Each row is a point on a landscape with many valleys, with its height.
A ball rolls from a point to the lowest of its 2 nearest points, and stops where none of them is lower. Distance is the straight distance between rows; heights are no part of it.
Sep: -15 -12 10 8 -33 -35 -1 10 9 3 8 20 -2 11 8 26 44 8 -10 18 10 -4 -4 -9 13  (h 321)
Zis: -9 -9 -2 4 -34 -30 -17 -25 -10 19 -13 0 -24 20 -2 19 -1 8 50 0 -10 7 19 16 0  (h 464)
Tir: 5 8 18 -3 -12 -7 22 -13 10 21 6 8 2 10 13 -1 15 -8 -25 14 2 8 -11 -9 -13  (h 908)
Buze: 13 9 6 0 -11 -18 -13 -15 6 4 10 24 -1 14 0 12 17 -12 -13 8 22 0 -2 -15 -5  (h 444)
petev: 4 2 1 0 -2 -3 6 3 11 -2 7 46 20 2 2 12 5 -5 -21 30 37 -8 -27 -20 -5  (h 479)
dodul: 9 -9 -5 23 3 -5 -5 0 -15 9 8 7 -18 0 -7 -8 17 1 -3 9 -16 -9 0 0 9  (h 395)
kelu: -1 -19 -9 17 -11 -15 -2 8 -11 -3 2 2 -13 -5 12 2 32 14 -5 9 -13 -5 1 -1 16  (h 363)
vesan: -7 1 -8 1 -27 -23 -11 6 21 8 17 -7 -14 -1 -2 0 37 5 5 17 -23 2 -10 -23 8  (h 50)
seras: 7 -6 2 3 34 -6 19 30 -20 12 14 4 -15 -1 -17 7 -22 -3 -28 11 6 1 -1 -16 5  (h 551)
vekes: -6 -5 10 5 17 14 11 17 -11 -17 -8 -16 11 -15 0 10 -14 10 -10 -7 9 -3 4 23 13  (h 621)
gub: -13 -1 6 2 -34 -8 6 -3 2 -6 -15 -20 7 1 22 6 9 20 11 12 -6 0 -1 18 15  (h 240)
dadez: 14 9 -1 -9 3 -3 13 -11 -2 -13 0 0 4 13 24 12 -17 -8 -22 -1 25 2 19 7 -9  (h 489)
Samif: 6 10 16 -26 28 23 8 13 3 -9 0 -13 21 -6 -8 11 -30 1 -2 -33 9 8 -2 19 -4  (h 539)
Fize: 9 17 10 -35 19 27 12 -1 -5 6 2 -13 16 8 -3 1 -29 0 -4 -36 7 15 -7 32 -14  (h 587)
somez: 4 -5 -3 -17 5 8 -2 -5 18 -6 -16 -21 -14 -7 1 -18 -19 -20 3 -1 -13 5 13 -14 -20  (h 402)
ruzaz: 6 22 12 -25 15 22 0 -10 10 12 -4 -7 36 10 -11 2 -14 8 6 -40 -3 7 -17 44 -11  (h 639)
Paf: -2 3 23 -7 9 11 4 6 30 -10 -15 -17 43 -17 1 20 -2 9 7 -21 -4 -2 -10 24 -3  (h 415)
liv: 2 -21 -9 14 18 4 2 16 -26 -8 -1 -3 -21 -7 -9 -2 -12 5 -12 -2 5 -9 18 15 24  (h 443)
dip: -7 -27 -8 7 -22 -17 5 9 -7 -3 -18 -12 -13 -2 18 6 25 18 2 12 -23 -2 6 10 23  (h 330)
sigi: -11 -11 -12 15 13 18 -4 18 -10 -17 -1 -2 6 -26 -11 -6 2 17 5 -12 -4 -7 -1 4 15  (h 547)
pon: -12 -12 0 -5 26 4 8 29 -1 -12 -5 0 8 -28 -17 -2 -23 -8 -4 -4 -3 19 10 -36 -18  (h 194)
feg: -6 -4 2 4 35 17 10 26 -23 -8 15 1 -2 -9 -13 3 -24 4 -2 -10 7 -3 3 -4 7  (h 493)
gitab: -9 -11 14 0 27 20 15 27 -15 10 -5 -28 -1 -16 -21 0 -23 5 0 -12 -11 -1 1 13 20  (h 585)
Kiv: 7 5 -6 12 -25 -16 -12 -23 -7 24 20 -3 -14 20 -6 -1 22 -3 25 0 -17 3 6 4 11  (h 532)
setof: 4 24 -1 -20 -15 -2 1 -23 14 28 14 14 9 23 8 -21 23 -5 -10 -10 14 10 -21 -11 -27  (h 875)
Pelet: -17 -14 -11 9 29 23 -3 28 -17 -18 0 4 4 -28 -22 -7 -21 10 7 -15 8 -8 9 2 18  (h 522)
Lezo: -1 -11 -16 -2 -15 -5 -17 -2 15 -4 1 -9 -22 -8 5 -14 12 -4 15 3 -19 -7 9 -12 6  (h 260)
zan: 0 6 2 -2 38 7 21 26 -26 7 27 7 -2 4 -10 9 -25 2 -12 -1 16 -2 -11 -8 4  (h 526)
ziko: -3 -9 -3 6 16 -2 7 24 2 -10 1 16 13 -13 -12 -1 -1 -2 -10 22 3 6 -18 -33 -15  (h 278)
Lel: -14 -8 18 6 -29 -3 34 2 10 1 2 -2 3 -3 35 10 18 9 -15 13 -5 1 -5 1 -2  (h 921)
poriz: 11 4 19 1 -17 -22 1 -6 14 7 -1 36 2 6 2 24 19 -7 -25 23 26 1 -14 -20 4  (h 398)
Molaf: 10 2 -18 -3 11 1 -35 -15 11 4 5 23 -17 5 -14 -16 3 -28 4 -9 6 -12 10 -15 -10  (h 350)
dur: 10 1 3 -15 -11 -4 1 -12 11 -4 -11 -17 -8 9 15 -6 -8 -16 -5 8 -10 7 9 -9 -17  (h 438)
Tuk: 7 4 7 7 -18 -4 3 -11 -6 -4 4 -2 1 12 24 6 3 -4 -8 0 13 3 11 6 -2  (h 533)
Daked: -3 13 -21 13 6 13 -16 -1 -7 -15 19 13 1 -7 -4 -13 8 4 13 -11 -5 -11 -4 -6 5  (h 771)
nosod: 5 14 -12 -8 -6 12 -14 -22 2 -10 -4 -11 0 7 9 -12 -8 -9 11 -11 0 -3 12 11 0  (h 730)
zik: -5 14 -20 5 -4 18 -24 -14 2 -12 4 -5 -1 -7 -3 -21 -1 -4 17 -21 -2 -15 6 15 12  (h 749)
zusu: -14 8 8 2 -21 4 -2 -11 7 -5 -20 -27 25 0 17 8 -1 17 13 4 6 -6 -4 31 15  (h 123)
Ferev: -4 -11 4 6 7 -2 17 22 2 -18 -6 -3 3 -17 9 2 3 -1 -17 11 -2 6 -3 -23 -14  (h 202)
kalam: 13 8 0 -7 8 -9 -3 5 14 -11 -2 29 8 0 -2 7 -1 -12 -23 21 27 0 -16 -31 -14  (h 420)
dafek: 1 23 9 -21 4 22 2 -19 10 9 -10 -21 27 3 -1 -6 -11 5 18 -20 -14 12 -20 31 -15  (h 677)
zulo: 3 -4 -16 2 2 4 -22 -10 15 -2 5 3 -19 -5 -5 -22 0 -19 12 -6 -9 -10 13 -12 -3  (h 324)
Pupub: 6 -10 3 7 -25 -16 -11 -23 -15 14 -16 -8 -18 15 4 4 -3 8 31 11 -18 4 14 21 6  (h 442)
lanif: 9 -5 9 -12 -18 -19 -6 -20 5 8 -21 -6 -18 21 15 7 -15 -10 10 21 -13 11 15 3 -18  (h 472)
Zudam: 11 1 15 -10 -22 -25 -3 -30 -6 17 -24 4 -18 33 11 14 -23 -1 25 11 -5 19 21 5 -23  (h 490)
fugan: -5 -9 15 0 25 12 28 28 -20 -1 0 -20 0 -13 -3 18 -25 10 -13 -5 7 2 3 17 21  (h 600)
tok: 0 -7 12 8 -25 -31 -9 9 7 0 -3 34 -1 3 -2 32 38 0 -12 25 18 -2 -18 -19 16  (h 359)
Danik: 12 10 -9 -4 21 -3 7 4 -6 -16 10 14 3 7 9 9 -16 -9 -26 0 26 -2 6 -5 -11  (h 422)
puze: -1 3 -5 -14 29 13 0 17 6 -23 2 6 10 -17 -15 -6 -21 -14 3 -17 4 9 5 -27 -27  (h 263)
liran: -9 7 14 6 -18 4 25 -10 8 9 17 10 10 2 26 2 18 3 -11 9 2 -1 -12 -7 -12  (h 915)
Ras: 16 5 4 9 -12 -19 -21 -24 -4 22 8 19 -8 21 -13 13 22 -20 7 -9 15 -1 1 -7 2  (h 488)
mogu: -8 -17 -6 -4 23 16 -2 11 -6 1 -16 -15 -16 -14 -18 -15 -40 -6 1 -10 4 -12 20 22 20  (h 484)
pevok: -9 -19 -23 13 9 -6 -8 19 9 -6 -2 9 -10 -25 -8 -22 13 1 7 5 -18 -5 -2 -32 0  (h 137)
vuna: 11 8 -14 0 16 3 -23 -7 0 -1 8 33 0 5 -22 -10 3 -16 -5 7 13 -9 -11 -21 -6  (h 261)
lorub: 6 15 6 -18 1 10 24 -14 15 26 13 20 9 14 10 -12 14 -2 -25 -1 10 12 -20 -11 -30  (h 896)
Topak: -6 -21 -9 16 18 0 5 22 -7 3 -2 3 -14 -21 -22 -18 3 -4 -9 8 -14 3 -1 -30 -1  (h 68)
gozug: -4 21 -8 -16 -7 13 -20 -26 11 -5 -19 -22 13 7 5 -11 -22 -2 22 -11 2 -5 6 23 -2  (h 709)
tose: 3 21 -15 19 5 5 -13 -7 -9 2 30 24 10 5 -12 -16 18 3 8 3 -3 -11 -24 -13 -4  (h 796)
lifat: -1 20 -2 4 -32 -8 3 -21 1 12 23 -12 1 18 11 -10 15 6 21 3 -10 6 -3 5 4  (h 559)
Pani: -10 4 -1 3 -26 -14 5 1 15 -2 15 -8 -4 2 16 1 27 5 4 16 -11 2 -6 -12 1  (h 172)
Dafi: 20 3 0 11 -7 -14 -14 -33 -15 29 7 8 -19 24 -15 -2 13 -18 10 -4 -9 3 5 6 0  (h 512)
teto: 7 -17 -14 26 15 1 -8 9 -29 -3 11 13 -17 -4 -12 -7 9 9 -9 4 -1 -12 5 6 19  (h 418)
teguk: 6 29 -6 -12 -2 12 7 -19 1 19 24 7 5 18 5 -24 15 -2 0 -21 -6 13 -25 -3 -28  (h 846)
lig: 5 -3 -2 3 3 12 0 -1 -8 -17 -13 -16 -1 -5 4 2 -20 0 -6 -4 7 -4 15 21 12  (h 643)
Mapeg: 1 1 14 -4 -30 -28 -8 -27 -8 12 -22 4 -17 32 5 18 -13 17 46 1 3 13 22 10 -12  (h 486)
Solag: -4 -1 -6 -7 8 15 -17 -6 2 -13 -31 -23 5 -4 0 -2 -29 1 0 -4 13 -13 21 31 14  (h 662)
filu: 6 30 -6 7 -6 3 -3 -20 -4 16 32 13 3 17 -1 -22 24 1 5 -6 -3 1 -20 -5 -9  (h 819)
Fave: -6 -15 1 5 21 11 12 27 -9 -11 -4 -8 -4 -25 -9 -7 -7 3 -8 -3 -13 8 5 -20 -7  (h 129)
dala: -8 -13 14 12 -31 -14 29 1 -1 -3 -7 2 2 8 36 18 11 9 -17 14 6 -4 10 14 8  (h 925)
totif: 1 -1 23 -13 26 16 9 19 10 -2 -11 -21 33 -15 -14 17 -21 5 0 -23 -6 5 -3 25 3  (h 491)
pib: -11 14 -3 -3 12 18 -23 -15 10 -2 -28 -24 25 -1 -9 0 -21 -2 12 -13 4 -16 5 36 8  (h 685)
Kes: -10 -7 6 10 22 23 11 19 -10 -1 -6 -18 10 -25 -25 -4 -4 18 10 -19 -16 -2 -6 20 21  (h 570)
petos: 7 -14 -5 16 -13 -9 -7 -9 -14 11 -3 -10 -22 2 0 -5 8 2 8 9 -25 0 7 15 10  (h 419)
bizu: -10 1 11 -4 -6 10 7 5 16 -18 -18 -23 25 -17 19 14 4 10 4 -5 1 -5 -5 15 1  (h 293)
Fari: -20 1 11 1 -36 -21 12 -1 23 -1 19 13 2 11 21 12 33 6 -10 18 9 -4 -3 -13 0  (h 264)
vovit: -1 1 -7 -15 18 20 -6 1 13 -18 -7 -15 0 -16 -3 -11 -16 -14 5 -19 -7 4 7 -14 -18  (h 356)
vefe: 7 1 -7 -8 14 0 -7 9 10 -9 -4 24 17 -8 -21 -7 -2 -13 -8 22 12 2 -23 -42 -19  (h 349)
Duka: 2 -9 0 0 25 11 6 12 -22 5 5 -16 -22 0 -12 -2 -33 -3 -10 -6 2 -5 19 15 20  (h 462)
vego: -14 -14 4 1 -43 -20 19 8 -2 2 -17 -14 -5 9 28 10 21 21 1 24 -20 7 0 15 16  (h 294)
puvem: -6 -15 -22 6 -10 -13 -13 15 14 -2 7 -3 -18 -14 0 -13 27 8 11 8 -24 -4 -3 -24 12  (h 181)
Zegan: 13 6 -15 -4 30 -2 -11 6 -5 -7 8 21 -3 1 -13 -2 -15 -14 -19 3 20 -5 4 -20 -9  (h 346)

Where does a ball stop that starts at each point below?
Fize: zusu
Kiv: vesan
filu: feg
somez: Topak
vekes: feg
kalam: Topak
Lel: feg
petev: vesan
